Points on a hilly landscape, in no order, each with its height.
A climber steps from a point to the highest of its 3 nearest points, and stops where none of them is higher. Distance is the straight distance between rows; heights are no part of it.
<885> height 1.39: [128 143  99 171 109 158 143 123 105 125 105 143  95 147 103 133 131  67
 194 134 155  96 163 153 142 124  98 145 146 107 114 134 140 151]
<1560> height 5.82: [133 138  55 161 111 145 172 161 109 150 114 151 133  95  96 132 195  97
 170 126 169  87 135 129  68 137 152 122 192 165 177 164 128 205]
<733> height 2.20: [168 127 168 120 130  97  94 128 133 111 106 109 151 140 174 153 165  98
 124 152 109 109  92 127 134 103 146 135  94 114 172 110 148 118]
<178> height 3.93: [ 82  95 115  66 155 133  95 137 139 145 146 173 104 126  67 139 116 152
 157  74  96 115 175 142 161 200  81 151  92 132  69 138 101 100]
<1132> height 4.33: [153 171  99 177 110 142 149 132 104 143 139 103 126 100 146 125 119  89
 145 151 165 116 133 154 104 105 143 130 187 151 132 146 124 162]
<641> height 2.92: [163 166 136 168 128 127 115 122 123 133 126  88 138 130 155 124 123  84
 123 166 125 129 117 147 115  88 150 151 123 150 155 126 131 146]
<942> height 3.10: [155 168 118 178 118 136 127 114 102 131 125 114 122 133 146 133 113  81
 147 155 131 129 133 151 135 106 136 140 142 125 134 123 133 133]
<1646> height 3.47: [104 134 131 143  78 126 151 132 119 143  93 129 109 120 128 141  94 134
 143 103 167 159 134 135 137 127  76 110 174  95  75 128 150 132]
<763> height 5.28: [144 133 160 138  93 114 131 110 122 136 103 128 119 144 144 127 106 166
  99 133 110 182 126 111 142 133 112  99 161  78  88 118 154  88]
<1336> height 3.21: [125 164  99 167  91 146 152 128 104 136 106 125 105 117 129 137 117  90
 166 132 176 125 147 148 117 111 115 120 189 122 116 144 144 142]
<1641> height 5.04: [ 92 112 133  95 122 123 113 133 120 137 113 150 115 128 109 138  95 168
 139  87 126 168 146 133 171 156  66 119 134  91  68 116 142 108]
<874> height 4.30: [124  73 144  56 134 124 119 126 144 144 161 151 131 114 141  73 110 231
  71  68 125 173 125  73 124 186  70  82 105 114  89  88 122 117]
<1873> height 4.25: [ 84  94 131  65 138 121  98 147 131 144 118 155 130 122  97 134 110 166
 146  71 135 155 155 139 164 172  40 130 102 120  75 114 118 112]
<519> height 4.38: [111  74 139  59 138 117 124 117 145 131 147 164 114 136 134  98 113 234
  85  68 114 183 120  77 128 182  99  82 106 119  94 105 128  96]
<88> height 5.61: [146 169  92 173 131 137 147 148 112 140 167  91 158  83 134 120 124 115
 101 159 166 114 115 149  89  96 167 134 197 184 140 142  94 167]
<602> height 3.29: [ 89 131 127 124  99 128 131 131 114 129  95 134 103 128 113 148  94 129
 164 102 148 153 143 143 162 137  62 123 150  98  82 123 145 120]
<284> height 4.05: [ 88  63 126  59 127 141 140 117 167 101 147 171 101 157 123 122 149 229
 107  88 126 165 106  86 114 170 141  77 106 126 131 125 140  56]
<294> height 4.04: [105  62 138  72 126 137 131 124 158  82 140 171 116 169 144 145 161 194
 109 112 119 154 105  95 127 149 151  74 115  96 145 123 148  59]
<1912> height 4.85: [123 114 102 161 177 139 195 127 119 147 160 134 161  80 105  54 120  95
 132 139 140  71 141 118  99  99 161 178 126 211 154 134  98 252]
<1492> height 4.46: [ 93  84 128  45 151 125  94 141 134 162 166 165 136 114 115 105 110 194
 117  57 130 175 146 122 136 202  71 110 104 135  91 105 118 105]
<1863> height 3.98: [163 153 152 151 155 113 106 108 136 125 109 100 138 138 146 136 143  76
 134 154 101  89 119 129 139 105 135 166  69 129 162 111 133 159]
<1120> height 4.26: [169 154 153 146 126 112 101 122 122 122 113  93 142 138 161 138 135  90
 127 163 105 118 109 131 133 100 146 143  97 129 157 115 143 131]
<91> height 1.37: [142 152 110 171 130 152 131 109 104 124 113 134  96 153 123 130 119  65
 172 148 131  97 157 151 153 130 112 153 121 101 128 125 124 152]
<357> height 4.70: [144  93 148 102 113 115 117 123 132  99 113 142 126 160 162 158 162 169
 102 132 100 162 102 101 131 144 144  85 133  80 141 126 165  69]
<400> height 4.34: [ 85  98 124  68 160 133  89 131 133 140 152 173 114 132  81 134 105 171
 148  70  96 140 164 133 159 192  84 134  98 125  82 129 121  87]
<935> height 4.23: [128 157 125 154 148 125 165 153 131 134 157  62 171  81 115 115 112 134
  78 156 149 124 100 131  99  60 182 154 144 208 162 133  86 170]
<1838> height 5.49: [131 122  68 160 164 145 175 147 103 136 160 144 159  83 108  82 158  84
 149 147 155  76 135 139  82 112 153 161 162 200 170 141 107 238]
<627> height 4.54: [101  99 135  81 143 120 106 121 127 128 133 163 108 145 118 140 109 199
 118  91  98 173 133 108 152 171 112  89 111  98  99 123 142  82]
<1280> height 6.04: [129 132  39 150 129 141 167 174 109 149 132 149 161  79 104 121 202 126
 151 133 147  84 128 127  76 139 153 126 195 181 178 167 103 220]
<1242> height 2.62: [ 99 137 100 160  85 138 171 142 120 142  84 122  91 120  88 154 133  93
 184 100 197 125 141 131 102 125 110 109 186 117 125 151 153 164]
<398> height 2.66: [116 136  83 165  96 145 173 147 111 145  84 133 104 116  85 155 160  81
 179 102 189 107 144 128  85 133 137 110 188 133 149 159 150 179]
<1477> height 4.40: [138 163 135 153 147 126 154 139 134 137 142  64 165  89 129 113 118 107
 103 160 141 120 108 142 100  68 169 168 129 203 164 129 108 177]
<507> height 4.19: [ 88 101 141  68 126 119 106 148 132 151 126 151 133 111 120 112 101 186
 126  75 138 176 137 125 155 170  41 117 118 100  74  98 132 129]
<1223> height 2.84: [171 174 132 167 107 128 118 127 116 138 127  93 137 127 156 127 121 105
 110 171 133 149 116 143 112  90 148 132 157 137 142 136 128 120]
<1871> height 5.06: [140 158 106 169 153 138 161 131 115 142 157  87 151  87 123 101 115  95
 118 157 147 106 116 137  95  76 169 162 132 202 165 136 103 197]
<1533> height 3.28: [151 152 172 129 120  92 127 155 154 125 114  55 176 103 142 127 143 121
  85 169 138 133  89 136 103  64 152 162 134 182 165 123 114 140]
<101> height 4.77: [114 107 136 116 136 137  98 116 118 114 126 155 101 156 124 152 124 137
 138 119  82 138 141 124 166 147 135 111  97  80 119 132 142  85]
<242> height 2.21: [147 121 144 121 133 118  94 118 120 107 119 139 118 159 149 158 147 113
 131 143  92 129 119 117 154 132 147 118  88  86 155 123 144  96]
<49> height 3.07: [164 179 134 173  96 119 133 129 120 144 134  99 137 118 155 117 123 117
  96 165 150 150 122 139 104  98 148 119 190 131 119 138 119 114]
<482> height 4.89: [157 150 162 138 149  99 116 115 143 130  99  83 153 124 150 120 139  85
 127 156 110  95  98 134 122  83 145 169  79 169 165 111 139 169]
<1496> height 4.79: [143 154  69 175 120 149 152 139 102 141 135 129 129  99 121 117 141  75
 165 142 179  86 141 145  89 120 143 135 192 158 153 147 128 195]
<421> height 1.96: [145 162 103 172 111 147 138 119 100 130 121 119 109 134 133 129 116  76
 167 149 147 115 149 155 132 114 127 141 158 124 132 136 137 147]
<1778> height 3.44: [ 70  59 115  60 133 148 148 125 195  81 167 195 115 162 109 122 171 176
 139 103 138 127 107 115 109 164 154  98  75 135 127 140 118  46]
<21> height 4.16: [156 155 146 163 158 127 120 102 137 137 112 100 125 146 141 110 133  72
 139 149 115  80 127 128 138 117 143 182  65 130 154 108 128 183]
<48> height 4.52: [ 87  89 129  64 152 125 103 120 133 127 153 168 114 140 106 129 101 197
 126  81 101 169 145 113 152 182 111 102  98 118 105 122 135  79]
<617> height 3.74: [ 87  52 116  65 111 148 164 136 173  66 153 178 118 164 146 132 177 207
 122 107 150 139 100  99 114 157 149  76 110 117 138 119 139  49]
<990> height 4.96: [ 79 113 132  91 108 123 112 148 130 140  99 142 114 122 105 144 101 162
 155  78 147 161 139 136 169 148  41 119 130 100  69 112 144 131]
<599> height 4.49: [ 83  90 128  87 155 138  97 116 136 112 152 176 104 154  91 147 122 168
 143  98  78 135 136 118 147 176 136 113  76 105 111 146 125  70]
<458> height 4.24: [103  76 128  80 139 137 113 119 147  87 141 169 110 169 137 156 150 169
 128 114  98 144 123 107 145 157 155  88  97  90 149 134 146  65]
<1160> height 4.32: [ 93 104 128  94 155 145  95 114 126 109 148 167 102 155  88 152 122 145
 148 107  80 118 159 124 167 173 129 124  77  87 104 140 114  85]
<1614> height 1.82: [136 149 121 162 116 146 114 110  97 127 113 130 104 151 131 145 112  92
 164 142 122 129 148 145 157 124 116 137 132  97 114 127 135 122]
<430> height 5.69: [143 167  80 171 106 138 155 155 102 145 141 116 144  79 136 124 138 107
 127 135 184 108 122 150  82 114 144 114 218 157 135 158 112 169]
<720> height 5.78: [131 120  55 158 153 145 175 164 105 138 154 144 164  84 107 102 171  95
 149 147 153  77 133 139  77 121 152 145 178 190 169 147 107 234]
<933> height 5.59: [150 176  97 175  92 122 161 148 117 152 148 113 152  76 138 120 130 123
  97 132 177 111 127 142  74 120 143 105 227 145 119 158 101 146]
<526> height 4.92: [145 160 102 176 149 139 154 131 111 143 153 108 149  94 134 104 116  82
 135 154 154 105 128 148  93  93 160 156 150 194 160 134 108 200]
<1897> height 4.48: [ 91  87 125  56 155 126 108 126 145 135 155 169 119 137 116 107 117 213
 105  62 115 182 131 102 132 188 108  94 101 131 102 118 132  85]
<987> height 4.60: [161 160 118 181 157 140 130 103 118 141 125 113 115 144 133 100 121  56
 147 151 130  84 143 141 134 113 137 179  99 132 147 111 119 187]
<295> height 4.43: [ 85  93 128  54 155 124  84 139 129 154 149 163 125 118 103 127 110 184
 138  64 110 152 157 139 155 202  64 124  99 138  84 117 116 100]
<271> height 3.60: [158 177 110 178 112 121 146 161 131 139 169  84 158  87 130 111 116 142
  58 168 159 116 108 135  81  93 161 119 200 167 127 143  71 138]
<1135> height 5.12: [162 168 145 171  89 122 127 118 117 143 113 114 122 130 156 123 111 120
 108 155 135 165 126 132 120 112 131 104 184 106 104 137 141 106]
<1707> height 4.57: [ 76 109 128  87 118 126 112 151 131 138 102 144 117 123  91 143 105 157
 163  76 137 149 148 144 167 150  41 132 119 112  78 110 135 125]
<1198> height 2.81: [152 178 124 177  83 131 145 129 110 145 127 109 131 113 153 123 111 110
 116 153 160 142 127 140 101 107 133 112 206 125 111 142 128 122]
<1247> height 5.48: [143 141  71 162 150 151 172 147 102 143 169 120 161  71 117 106 137  98
 136 147 153  90 127 138  86 107 161 149 176 198 160 140  95 219]
<780> height 5.15: [153 157 115 181 161 146 144 107 117 135 139 105 127 124 131  95 117  60
 145 152 140  84 134 146 113 101 145 182 112 167 155 121 116 202]
<1817> height 2.47: [126 119 144 122 163 137  96 111 129 108 139 147 108 162 118 149 154 103
 137 123  79  73 140 111 167 168 149 142  47  69 136 128 114 120]
<1787> height 2.36: [104 108 134 113 154 153  92 115 138 106 146 167 102 162  95 149 142 115
 137 121  76  85 158 119 170 174 143 140  56  71 114 142 104  98]
<975> height 5.86: [153 161 150 151 147 118 135 116 135 136 115  75 154 116 141 111 120  86
 127 161 122 105 107 138 110  77 158 175  99 182 166 120 123 171]
<1376> height 5.16: [171 161 152 159  80 111 129 120 132 136 104 108 131 134 155 121 122 137
  84 166 121 168 118 120 110 114 135 106 180 106 104 130 141  89]
<668> height 3.53: [115  62 139  74 126 131 131 131 151  69 144 173 126 155 161 158 179 159
 128 115 124 120 105 104 132 147 157  80 101  91 161 122 145  57]
<738> height 5.01: [130 122 141 118 127 131 105 110 115 112 119 144 113 155 142 157 132 145
 132 132  90 157 132 118 157 140 134 106 112  86 124 130 151  89]
<1430> height 5.68: [158 153 135 172 162 135 144  94 135 143 117 105 124 138 130  76 121  57
 136 143 131  74 135 127 126 107 143 196  83 157 151 114 114 225]
<262> height 2.85: [141 153 166 128 132  95 134 138 152 133 106  66 174 106 139 120 134 104
 104 157 134 116  95 134 109  64 150 171 109 196 166 122 126 160]
<1399> height 4.03: [157 155 137 167 151 138 113 103 123 129 119 116 111 156 137 114 140  62
 140 148 105  77 142 131 162 129 134 172  68 106 137 109 116 173]
<1521> height 4.02: [126  87 152  97 117 112 128 114 132 128 114 149 115 139 141 115 105 211
  86 102 104 190 122  85 143 161  96  84 132  78  82 114 155  90]
<1846> height 4.09: [162 153 162 137 131 104 106 132 139 130 108  77 162 122 156 130 145  98
 115 163 118 112  94 138 119  82 149 161 104 165 168 113 137 144]
<1558> height 3.59: [ 71  54 108  54 110 151 171 130 199  81 158 174 107 158 134 109 179 217
 120  99 161 154  97 105 104 165 136  89  97 160 123 125 130  46]
<392> height 5.17: [110 116 144 116 104 116 124 117 116 133 108 137 115 129 133 134  93 173
 121 105 122 183 134 119 164 143  76 103 151  78  73 117 149 103]
<1004> height 5.30: [153 124 151 128 111 117 105 121 120 117 108 130 124 159 156 152 141 149
 109 143  93 164 112 114 138 126 143  92 130  82 132 124 153  86]
<1332> height 2.37: [148  85 155 104 136 112 105 131 135  90 123 141 136 156 170 163 176 125
 127 138 100 115 102 119 138 133 154 103  98  87 173 118 149  86]
<541> height 5.29: [144 164  90 167 140 145 152 139 110 139 162 103 153  81 131 113 119 109
 114 155 153 109 118 147  94  90 164 147 169 196 156 138 100 190]
<1241> height 2.59: [143 134 177 103 123  78 131 153 159 124  89  64 186  98 142 123 148 122
  98 167 133 114  85 137 118  61 143 173 122 186 167 120 127 146]
<704> height 4.59: [ 96 103 133  94 148 132  98 112 124 109 139 170 103 156 105 155 128 155
 139 112  81 140 146 120 159 161 128 104  92  88 116 134 136  75]
<687> height 3.92: [ 98  78 137  83 145 140 121 123 155  78 157 178 115 162 121 159 165 138
 137 111 102 103 115 107 137 158 163  95  60  89 152 137 127  66]
<961> height 1.86: [140 104 163 113 139 113  98 122 137  90 130 146 131 154 155 164 166 105
 126 126  97  85 107 118 149 141 154 115  65  84 165 122 141 101]
<1459> height 3.61: [134 160 132 163  83 130 147 130 110 146 105 123 118 117 147 127 101 117
 133 138 159 159 135 138 129 114 108 108 187 102  89 135 148 120]
<1439> height 1.90: [149  93 161  99 138  96 101 132 137  91 113 133 153 145 178 159 174 101
 125 140 111  90  93 124 136 127 143 122  87 101 179 108 151 107]
<863> height 4.36: [ 77  78 125  73 156 140 104 117 156 103 160 183 101 161  95 144 138 171
 132  91  98 130 130 111 131 174 150  96  69 116 121 148 122  56]
<257> height 2.57: [154 155  90 183 130 155 148 123 105 133 135 124 119 133 130 111 125  57
 173 155 156  97 144 150 115 109 134 152 149 144 147 130 121 180]
<1509> height 2.63: [159  71 151  88 120 100 115 144 144  80 123 144 152 152 196 156 185 134
 111 142 120 116 100 118 130 133 154 100 123  96 171 106 161  76]
<638> height 4.22: [123  91 141  87 127 126 113 119 136 111 126 155 110 165 139 145 131 197
 108 110  98 174 117  95 142 155 137  82 117  90 123 127 154  63]
<1407> height 3.97: [149 143  80 186 137 154 160 136 102 137 148 132 137 103 117 101 139  69
 160 146 165  83 139 148  90 112 144 154 168 175 163 138 110 206]
<886> height 4.39: [ 86  86 123  79 167 141  99 120 147 122 167 181 101 149  82 144 126 166
 141  86  87 130 151 118 140 183 135 117  68 125  98 151 112  69]
<1637> height 2.64: [161 165 135 169 145 131 118 110 120 127 127  98 133 125 145 120 125  75
 142 163 127 109 122 146 121  90 147 159 114 153 156 122 126 156]
<349> height 4.35: [ 86  89 129  46 144 119  87 160 141 158 149 161 139 109 110 122 116 174
 134  59 136 152 158 137 147 198  45 129 104 128  91 110 114 117]
<42> height 1.92: [155 157 123 166 136 140 116 108 105 128 122 119 113 146 137 129 121  71
 158 154 117 108 141 145 146 113 131 154 106 108 147 121 128 145]
<312> height 0.98: [128 138  91 175 102 152 157 128 109 134 107 139  97 132 104 130 135  69
 193 121 171  91 154 155 114 123 113 140 171 123 131 137 141 169]
<520> height 5.98: [129 150 162 137 150 105 161 116 144 135 105  67 164  96 119  99 120 105
 121 154 131  96 102 128 110  60 161 185  94 202 166 128 124 184]
<1212> height 4.71: [143 137  94 173 156 139 166 118 107 140 152 118 144  94 116  90 122  78
 141 150 153  92 137 141 100  99 156 172 136 193 161 129 107 227]
<1576> height 4.14: [119  86 148  92 119 123 124 114 135 115 119 152 112 154 136 138 121 204
  91 103  99 178 120  91 137 158 121  85 127  89 109 121 155  76]
<1082> height 4.18: [107 125 119 124 117 135 118 121 105 124 110 147 103 146 114 152 101 129
 163 116 107 145 160 141 174 142  90 120 130  89  89 129 149 106]
<1337> height 4.15: [118 134 127 135 124 133 106 108  96 125 116 143 108 150 125 151 111 116
 154 138  96 141 147 136 171 134 112 119 120  86 111 127 143 105]
<277> height 2.74: [120 148  83 171  93 148 170 144 114 146 103 129 117 110 111 150 141  87
 169 120 189 104 135 141  94 125 129 115 197 135 136 157 140 169]
<1278> height 1.74: [111 129 110 143 125 157 123 120 113 120 108 150  92 153  95 144 108  94
 183 127 119 102 168 149 173 140  94 148 120  88 102 130 126 123]
<762> height 4.58: [104  95 131  91 138 129 108 122 122 112 130 157 106 155 123 155 120 173
 126 109  91 154 134 113 154 153 133  99 100  89 122 137 146  73]
<1105> height 2.52: [ 86 100 133  45 133 118  80 174 156 170 130 146 141 114  93 130 137 147
 142  53 146 137 157 144 142 187  23 146  96 131  94 107 109 131]
<56> height 5.13: [167 158 143 154 110 117 104 124 123 131 115 104 133 144 159 148 137 108
 119 159 114 149 110 134 129 110 144 131 133 115 149 127 143 107]
<1495> height 3.58: [ 66  53 114  58 113 154 169 128 187  71 168 188 118 159 125 113 178 189
 136 113 153 135 102 113 106 157 146  86  90 144 133 133 125  43]
<197> height 2.48: [134 123 144 122 146 132  96 108 124 104 127 147 109 161 131 158 145 101
 140 135  82 104 138 119 163 143 147 128  66  77 146 127 131 100]
<181> height 4.13: [112  72 127  46 143 131 136 120 170 140 168 155 118 125 136  73 131 241
  75  62 138 183 114  70 100 191 105  82  94 146 120 100 117  94]
<1296> height 1.87: [158 118 157 118 143 111  93 123 131 101 114 124 145 146 158 163 167  98
 126 142  97 101 106 124 146 128 149 128  79  95 171 119 143 118]
<509> height 4.41: [115  95 142  92 126 129 109 120 132  96 128 156 113 161 139 161 141 164
 122 120  89 147 115 108 143 151 147  88 106  82 139 131 151  69]
<756> height 5.60: [166 158 148 155  99 123 108 119 121 132 119 107 131 139 166 142 129 121
 103 161 111 167 113 127 128 110 140 120 158 107 130 130 148  97]
<548> height 3.27: [ 82  98 127  53 131 120  87 163 149 151 115 145 126 114  74 140 124 153
 163  65 134 127 166 150 155 180  31 152 103 136  79 120 114 122]
<1331> height 4.83: [128 147 139 163 179 127 181  93 144 149 114 101 132 120 115  62 115  88
 123 134 138  81 131 109 106  90 165 193  93 197 151 129 108 231]
<636> height 4.20: [157 185 118 180 110 128 145 147 113 138 159  86 153  96 142 115 118 124
  90 169 163 135 119 145  87  91 154 127 191 167 132 143 100 141]
<970> height 4.28: [149 152 135 148 122 131 102 112 107 124 113 131 117 152 153 150 116 104
 139 150 104 144 128 134 146 114 133 122 126  91 136 120 141 108]
<689> height 5.44: [179 151 162 139 102 104 103 142 141 131 114  84 156 135 172 140 154 118
  85 184 121 149 100 131 110  90 153 131 146 136 151 117 140 114]
<179> height 2.87: [128 164  99 169  84 136 166 136 113 145 114 124 117  97 130 133 132 102
 152 124 189 122 131 147  94 117 125 104 213 125 114 159 134 150]
<1141> height 4.74: [150 165 118 168 140 134 141 125 123 141 145  84 150 103 139 110 111  94
 123 160 141 118 116 144 107  77 161 159 135 188 163 130 111 171]
<328> height 4.45: [102  87 147  71 132 117 112 126 126 139 139 156 128 121 131  99  99 216
  95  79 120 189 124  99 147 175  66  87 119  93  81  98 136 106]
<1681> height 4.44: [ 98  85 137  40 147 120 101 137 136 151 167 163 138 110 134  92 110 207
  97  62 134 178 138 110 132 195  65 109 106 126  87  97 120 113]
<235> height 2.31: [ 98  98 136  98 160 155 101 115 151 108 171 174  99 156  80 152 156 123
 128 112  86  73 154 112 157 183 165 144  48  82 118 157  96  94]
<64> height 4.50: [ 82  86 122  52 157 125  94 128 140 145 159 168 121 124 107 115 101 191
 122  65 108 166 148 120 148 195  90 113  98 134  93 121 121  89]
<244> height 2.54: [124 149 159 124 138  98 167 148 158 127 107  49 179  92 111 122 123 130
  87 157 137 115  97 130 111  51 166 170 125 204 161 128 111 160]
<612> height 2.15: [106 130 174 102 122  78 175 159 165 123  92  50 194  86 111 130 137 142
  83 157 146 110  92 133 129  47 146 182 135 202 155 129 117 144]
<1899> height 2.65: [147 177 118 179  78 124 150 132 115 149 121 108 130  98 147 116 112 120
 105 139 172 139 135 138  95 118 129 107 215 119  93 149 122 119]
<522> height 6.26: [185 137 160 137  98 103 107 138 139 126 103 105 144 147 166 142 158 125
  87 172 109 159  97 121 120 105 146 108 152 110 142 122 147  94]
<1736> height 2.88: [140 134 134 141 145 143  97 110 117 115 130 139 105 167 126 146 134  92
 150 138  82  97 149 131 171 143 136 140  77  73 131 126 121 120]
<419> height 3.57: [159 171 136 158 128 114 134 140 131 135 143  68 167 102 142 122 123 120
  86 169 140 137  98 141 100  68 162 151 150 186 152 130 103 147]
<470> height 3.36: [ 87  96 120  80 166 142  94 124 139 136 153 178  94 142  66 143 119 144
 154  87  80 105 173 135 164 190 106 143  85 117  81 148 103  93]
<1374> height 5.41: [160 130 162 137  89 110 123 120 126 133 102 127 125 145 156 127 118 166
  89 145 106 178 119 101 133 131 124  90 160  81  99 116 151  81]
<1295> height 3.00: [130  50 141  82 122 118 141 145 145  67 144 169 151 149 194 153 185 145
 126 123 137 100 100 117 137 145 146  88 109  93 172 102 146  58]
<859> height 4.31: [ 98 118 126 100 140 145  97 114 115 121 131 161  99 150  94 148 103 141
 153 105  86 134 160 128 179 156 101 131  96  97  85 134 127  90]
<289> height 5.27: [148 172 106 171 131 135 152 157 122 137 175  79 162  79 127 117 111 134
  81 164 156 122 112 139  90  80 170 138 175 195 150 134  90 164]
<1500> height 5.63: [134 148  63 163 105 142 164 157 105 151 121 133 140  82 111 132 171 105
 156 122 176  92 129 138  74 134 146 108 216 157 153 168 124 191]
<336> height 3.01: [119 133 115 142 130 146 106 110 105 122 116 148  98 151 111 144 109 105
 166 135  95 119 157 146 176 135 104 141 116  84 103 131 132 113]
<346> height 6.01: [150 173  84 174 114 139 156 156 108 140 161 105 154  78 131 112 134 130
  93 145 170 108 124 148  84 115 146 113 220 163 126 153  93 159]
<672> height 4.42: [ 84  74 116  58 157 134 110 120 156 126 164 178 108 149 106 122 127 199
 123  75 106 168 132 108 124 189 134  95  85 136 112 131 125  65]
<596> height 3.04: [153 131 177 114 135  82 121 139 154 122  89  76 176 111 159 129 153 102
 119 148 114  94  95 137 122  81 141 166 105 172 164 110 144 145]
<876> height 5.11: [ 99 114 145 106  99 117 127 136 121 139 100 133 116 120 119 126  87 161
 134  90 146 174 133 130 157 142  51 110 139  91  62 103 144 127]
<1862> height 3.66: [ 72 113 128  93 109 123 119 155 143 135  90 129 108 130  82 146 105 141
 173  76 166 140 147 139 157 140  34 134 120 106  86 119 135 143]
<748> height 0.76: [102 136  94 151 100 147 156 132 118 132  88 138  87 135  86 146 119  81
 190 112 178 109 153 148 132 127  97 131 164 109 120 134 143 156]
<1191> height 5.67: [173 125 158 133  91 104 118 123 133 122 100 125 131 155 161 136 142 159
  80 156 102 169 109 100 128 125 139  95 162  88 126 121 155  78]
<132> height 4.91: [ 89 109 130  94 128 130 105 130 114 135 117 156 108 136 102 145  97 160
 155  95 112 155 152 137 173 164  73 127 119  97  83 123 133 105]
<1582> height 4.76: [124 136 129 140 106 134 121 117 102 132 103 137 107 143 137 145  99 129
 146 129 116 162 144 139 157 129 111 111 138  88  98 131 151 106]
<1056> height 3.95: [142 164 146 144 123 105 147 155 152 127 134  52 175  96 122 123 127 135
  66 174 152 135  91 133  98  63 170 153 147 192 150 127  99 150]
<1587> height 2.58: [142 139 143 145 154 140 100 109 126 114 120 137 106 164 121 142 144  83
 136 132  87  73 144 119 171 150 134 158  56  69 139 125 116 139]
<768> height 2.28: [125 110 145 116 151 128  93 118 133  99 138 153 111 160 125 159 156 110
 140 131  83  97 127 114 157 154 151 117  57  71 154 131 132  97]
<1346> height 4.27: [ 79  75 128  79 158 142 103 116 168 100 175 185  97 156  78 140 143 150
 132  98  96 106 139 110 130 183 158 111  58 113 112 157 110  59]
<1478> height 3.84: [123 153 119 156  96 132 146 120 105 138 106 126 111 129 136 135  99 110
 154 131 148 150 144 149 137 122 109 118 173 102  96 135 144 126]
<361> height 2.16: [ 82 111 114 111 125 138 120 132 126 135 100 147  96 144  71 151 108 126
 181  94 123 118 168 149 177 149  60 148 115 106  78 130 124 121]
<1840> height 3.11: [154 176 133 165 118 115 141 159 144 133 159  71 163 102 135 115 119 140
  52 178 157 136 107 133  83  80 166 135 176 177 137 137  85 135]
<1190> height 2.33: [149 124 141 124 130 119  96 125 125 109 115 124 131 152 170 160 158 120
 124 149 101 132 106 120 141 118 154 110 111  92 159 117 154  91]
<1628> height 0.57: [ 87 129 113 133  91 140 144 144 132 129  72 127  96 135  69 161 108 110
 188  86 185 128 146 143 136 123  68 128 145 105 100 134 145 151]
<736> height 4.87: [124 142 137 162 173 124 188 101 131 141 130  86 151  94 107  71 105 104
 120 139 132  91 120 117 102  72 168 186 104 209 161 134 106 215]
<154> height 1.18: [104 139 100 146 108 149 137 126 108 128  91 132  91 146  95 147 110  98
 191 116 153 114 165 148 157 127  84 139 142 100  99 134 139 131]
<1789> height 4.51: [101  87 137  69 136 121 111 119 129 135 137 158 115 134 128 116  98 210
  98  82 115 187 134  96 146 178  96  88 113 107  95 109 139  96]
<426> height 5.97: [153 158 139 162 154 114 135  97 142 141 111  91 136 125 132  91 126  73
 129 149 122  86 122 122 118  94 149 185  80 170 156 122 126 201]
<446> height 4.37: [149 161 125 167  99 134 124 112 100 134 115 115 116 135 153 134 108 107
 138 145 128 154 137 149 138 109 125 121 161 106 117 132 144 115]
<802> height 5.09: [141 145 143 138 103 127 118 113 113 125 105 127 117 145 151 149 120 136
 120 144 105 169 129 125 144 125 121 102 149  90 110 126 154  83]
<757> height 4.29: [ 87  85 129  81 147 132 107 117 148 102 156 174 108 158 113 149 136 173
 131 104  92 143 126 110 145 161 148  93  89 101 132 141 133  60]
<770> height 4.21: [172 177 148 176  77 110 146 130 132 147 119 101 141 121 139 101 116 131
  62 164 150 146 124 130  89 104 136 110 204 124 102 141 116  96]
<1709> height 2.32: [166 163 132 167 132 131 111 110 106 129 124 106 124 136 150 134 120  77
 146 158 116 120 127 147 135 104 135 157 112 130 152 121 134 142]
<764> height 4.93: [124 131 107 163 176 145 188 128 119 143 161 103 165  78 104  81 108  99
 124 146 142  94 128 129  90  82 173 173 132 209 161 133  95 226]
<490> height 3.54: [132 148 145 159  75 114 151 129 118 147  98 123 116 110 141 121  94 129
 120 123 158 162 132 124 118 122  95 105 196  92  69 132 143 116]
<1037> height 4.82: [ 99 128 132 161 179 136 212 100 139 148 124 110 153  96  91  45 109 115
 116 125 133  77 133  92 104  87 177 183 104 206 152 144  96 238]
<1304> height 3.51: [148 140 139 149 135 132  98 112 109 117 120 130 115 154 136 150 128  95
 147 149  96 118 135 134 163 130 132 140  90  95 140 122 132 114]
<744> height 3.56: [149 151 101 186 135 157 145 111 104 137 128 130 112 143 131 103 120  53
 172 151 144  80 156 151 132 118 121 165 129 125 138 123 121 183]
<1534> height 2.46: [170 107 162 107 120  99 100 141 138 102 114 116 159 147 180 158 174 125
 107 152 107 127  94 116 132 119 147 113 125 108 167 112 159  97]
<256> height 5.34: [139 155  69 160 145 143 155 156 102 144 172 112 163  64 127 121 136 119
 114 146 163  99 124 144  88 109 161 130 197 189 151 153  94 194]
<590> height 3.18: [166 169 140 163 127 118 116 133 126 135 131  84 150 119 153 130 124  95
 109 169 129 138 104 145 109  80 153 150 140 163 152 127 128 139]
<656> height 4.98: [162 175 117 177 131 132 138 136 115 137 154  86 154  99 146 115 114 102
 112 168 153 126 119 145  93  88 159 138 170 176 150 132 103 162]
<785> height 6.33: [146 154 152 150 156 110 149 110 140 137 120  73 146 108 133  96 119  86
 123 145 126  90 111 125 111  74 157 187  93 191 163 125 121 191]
<784> height 3.90: [139  90 169 106 107 105 142 118 135 134 105 144 121 135 139 100  96 207
  76 106  97 184 127  75 133 154  86  83 145  73  70  98 147 101]
<1770> height 2.11: [122 151 103 164 105 151 143 120 106 136 105 131  98 139 118 143 108  83
 180 137 151 117 149 154 142 119 105 135 155 107 116 132 139 141]
<1854> height 4.47: [ 87  91 125  59 149 128  95 133 130 144 143 161 115 122 112 126 100 192
 126  74 113 169 145 126 157 181  70 111 101 114  84 115 132 100]
<285> height 3.83: [160 165 108 175 137 142 138 126 108 140 144 103 137 113 143 112 112  74
 145 154 150 106 138 150 113  95 151 152 145 161 152 132 119 172]
<1695> height 3.30: [164 129 173 112 128  83 106 148 149 114 100  85 183 119 169 148 163 110
 103 161 118 115  82 142 120  83 142 154 114 152 169 109 150 132]
<113> height 2.56: [162 167 137 165 144 124 117 110 115 136 124  98 129 132 147 125 121  71
 151 164 116 108 125 140 126  97 143 160 102 147 155 119 123 160]
<414> height 3.52: [175 177 146 167  92 109 125 140 132 138 138  85 151 120 146 114 124 131
  64 179 142 150 111 134  86  94 152 123 189 137 125 136 108 106]
<539> height 4.17: [ 99  61 137  63 132 134 133 119 159 113 147 164 108 147 133 115 133 235
  94  81 118 173 110  76 123 174 127  72 113 121 119 113 139  72]
<219> height 4.86: [157 140 165 159  64  98 152 118 134 148  99 121 124 124 144  96  95 152
  76 143 127 168 133 106 108 116 106  96 190  87  70 129 140  88]

Where does a climber stop that starts at each point below?
<744> => <785>
<1558> => <522>
<48> => <522>
<21> => <785>
<1495> => <522>
<1037> => <88>
<1695> => <785>
<859> => <522>
<1399> => <785>
<257> => <88>
